Each row is a point on a landscape with many valleys, with its height.
A ball rolls from a point to whichever of its 5 nearest points has the largest drop for the distance, and stops where none of them is lower. Distance is the straight distance between rows; heights are no part of it.
<353>: [146 123 111 128  93 129 141 138 132 109 115 110 111 124 129 113 120]  (h 49.9)
<532>: [159 140  72 120  97 137 166 163 224  61 168 142 105 139 135  85 170]  (h 37.2)
<206>: [210 128 114 158  81  53 130 100 133 171 151 142 101 163 127 103 100]  (h 23.1)
<668>: [163 127  94 143  82 114 151 139 162  94 137 136  99 143 136  82 142]  (h 27.0)
<147>: [118 132 148 125 117  89 119 132  70 181 130 109 118 137 140 124 122]  (h 33.6)
<325>: [144 116  98 121 118 153 141 137 177  80 120 126 123 114 124 139 125]  (h 33.2)
<611>: [ 58 130 148 102 165 186 115 122 126  98 111 142 156 111 127 138 136]  (h 14.3)
<49>: [107 134 159 131 145  94 127 133  66 194 128 102 128 135 139 134 125]  (h 35.1)
<350>: [113 128 191 145 151  79 117 111  38 224 138 112 128 148 151 132 140]  (h 31.0)
<213>: [ 49 120 136  84 165 208 119 131 134  74 102 129 152 106 134 147 149]  (h 45.0)
<219>: [106 112 110  97 121 195 122 125 171  47 116 158 137 104 129 145 136]  (h 23.5)
<352>: [135 138 159 135 116  60 110 114  56 203 138 136 112 150 140 132 113]  (h 25.5)
<458>: [188 131 135 145  88  44 122  99 107 194 142 135 102 158 125 123  86]  (h 12.1)
<395>: [154 115  85 124 118 168 142 136 210  47 145 142 127 120 121 132 145]  (h 34.4)
<360>: [102 134 147 128 160 113 123 137  83 188 130  94 140 122 130 138 116]  (h 38.7)
<176>: [ 83 113 119  80 115 209 116 128 168  36 116 141 139 102 133 150 149]  (h 8.7)
<230>: [159 139 155 144 106  52 110 102  79 199 139 139 102 156 133 131  89]  (h 20.8)
<225>: [113 129 183 150 201 136 116 119  64 198 116 103 173 128 109 151 143]  (h 39.2)
<410>: [ 67 134 149 119 180 169 114 129 119 117 111 143 159 107 120 147 124]  (h 9.8)
<3>: [155 139 127 141  86  77 113 112  92 165 124 140 101 146 129 115 102]  (h 22.6)
<479>: [106 125 169 140 170 103 128 132  58 209 135  88 145 130 136 144 138]  (h 36.3)
<351>: [108 134 136 119 152 122 125 137  99 162 117 103 135 111 124 145 113]  (h 49.8)
<581>: [164 123  88 131 100 141 150 148 173  82 129 125 109 133 135 109 137]  (h 12.0)
<413>: [156 127  75 132  96 127 162 154 204  71 160 142 104 136 137  83 161]  (h 32.0)
<357>: [ 59 139 161 126 185 173 113 123 105 121 109 133 171 121 121 140 141]  (h 5.3)
<400>: [133 120 108 113 122 154 129 130 167  81 115 131 131 104 123 141 118]  (h 20.5)
<534>: [178 126 110 156  82  84 131 112 133 134 138 152 101 156 124  87 121]  (h 16.7)
<368>: [126 117 194 148 192 122 119 124  45 222 125  87 161 135 128 153 145]  (h 60.3)
<471>: [156 134  74 122 110 146 168 160 234  48 170 140 108 131 131 106 161]  (h 36.7)
<580>: [112 115 103 100 113 197 121 126 192  27 130 153 132 110 132 150 153]  (h 28.5)
<14>: [136 108 208 155 186 113 125 121  27 248 110  88 157 137 140 154 160]  (h 69.8)
<650>: [ 90 141 136 123 169 149 118 129 123 134 120 128 152 105 121 151 111]  (h 8.1)
<280>: [120 136 140 124 111  92 121 130  81 165 123 112 111 133 134 124 115]  (h 35.2)
<282>: [ 91 132 167 146 199 150 108 123  86 160 122 119 174 116 112 153 137]  (h 18.1)
<592>: [162 127 100 151  78 104 140 133 153 102 143 150  98 151 136  76 138]  (h 25.1)
<549>: [ 68 137 158 129 188 163 108 126 106 129 111 140 165 120 117 149 131]  (h 9.0)
<98>: [111 124 174 145 193 124 121 132  67 209 126  92 164 126 126 149 142]  (h 45.9)
<563>: [ 89 134 130 111 156 155 115 128 128 114 111 141 146 107 112 150 117]  (h 12.3)
<269>: [ 45 118 123  72 157 227 127 132 167  58 109 115 148  96 141 153 159]  (h 31.2)
<77>: [203 130 129 152  83  40 130 102 113 192 146 126  96 164 118 114  90]  (h 19.2)
<198>: [155 137 111 131  82 112 134 127 125 129 122 130 103 143 129  98 120]  (h 24.6)
<217>: [173 135 125 148  78  72 124 103 110 154 136 150  99 154 124 108 103]  (h 20.1)
<478>: [162 117  84 128 109 147 157 151 202  69 143 127 112 126 129 109 151]  (h 26.2)
<419>: [153 123  79 122 115 162 156 144 232  39 163 145 123 121 123 127 159]  (h 39.6)
<243>: [112 132 116 115 143 135 124 136 132 126 116 115 137 106 126 143 105]  (h 29.2)
<76>: [ 80 137 156 132 186 149 113 123 101 142 119 134 166 111 110 151 122]  (h 15.9)
<494>: [ 70 120 128  88 134 201 118 124 150  59 103 147 140 106 132 144 137]  (h 9.9)
<257>: [135 136 123 132  93  96 123 128  99 148 120 115 110 131 136 113 116]  (h 28.2)
<622>: [141 119  95 118 119 167 132 132 200  54 138 150 126 113 121 146 137]  (h 30.9)
<448>: [156 115  88 128 113 155 145 145 193  70 131 130 120 117 126 129 137]  (h 30.2)
<667>: [213 123 140 148  78  20 138 117 109 207 145 119  95 177 133 109  95]  (h 28.3)
<502>: [156 125 104 138  85 118 140 139 144 107 122 123 105 136 137  96 131]  (h 29.9)
<190>: [124 135 124 116 121 112 131 134 105 150 111 107 120 121 130 129 110]  (h 48.8)
<96>: [105 130 120 112 137 153 119 125 150  95 117 139 141 100 119 154 108]  (h 13.8)
<11>: [ 80 130 133 108 152 161 111 125 135 100 109 145 152 103 117 150 111]  (h 12.9)
<331>: [191 134 113 163  79  78 134 107 143 136 147 152  99 157 118  86 116]  (h 8.4)
<67>: [172 129 108 151  74 102 137 123 130 118 128 145  99 150 132  84 126]  (h 21.4)
<382>: [102 137 154 130 179 135 115 130  94 172 127 105 154 118 122 153 123]  (h 31.1)

Two balls start at each pair of points below. Name the first point that both come to, or write none.
<257> / <400> -> none
<502> / <592> -> <331>
<479> / <225> -> none
<280> / <49> -> <458>
<419> / <213> -> none

Call two points neighbours if one is among the 5 nearest of the other. Go from one point of each pair to the other, from neighbour to neighbour, staying as low as possible. Name the highest point that can't be avoided.
<331> / <650> -> <448>
<650> / <176> -> <611>
<331> / <581> -> <668>
<331> / <458> -> <217>

For each start below, name the point where the ball stops.
<76> -> <357>
<395> -> <581>
<471> -> <581>
<269> -> <176>
<147> -> <458>
<190> -> <458>
<14> -> <458>
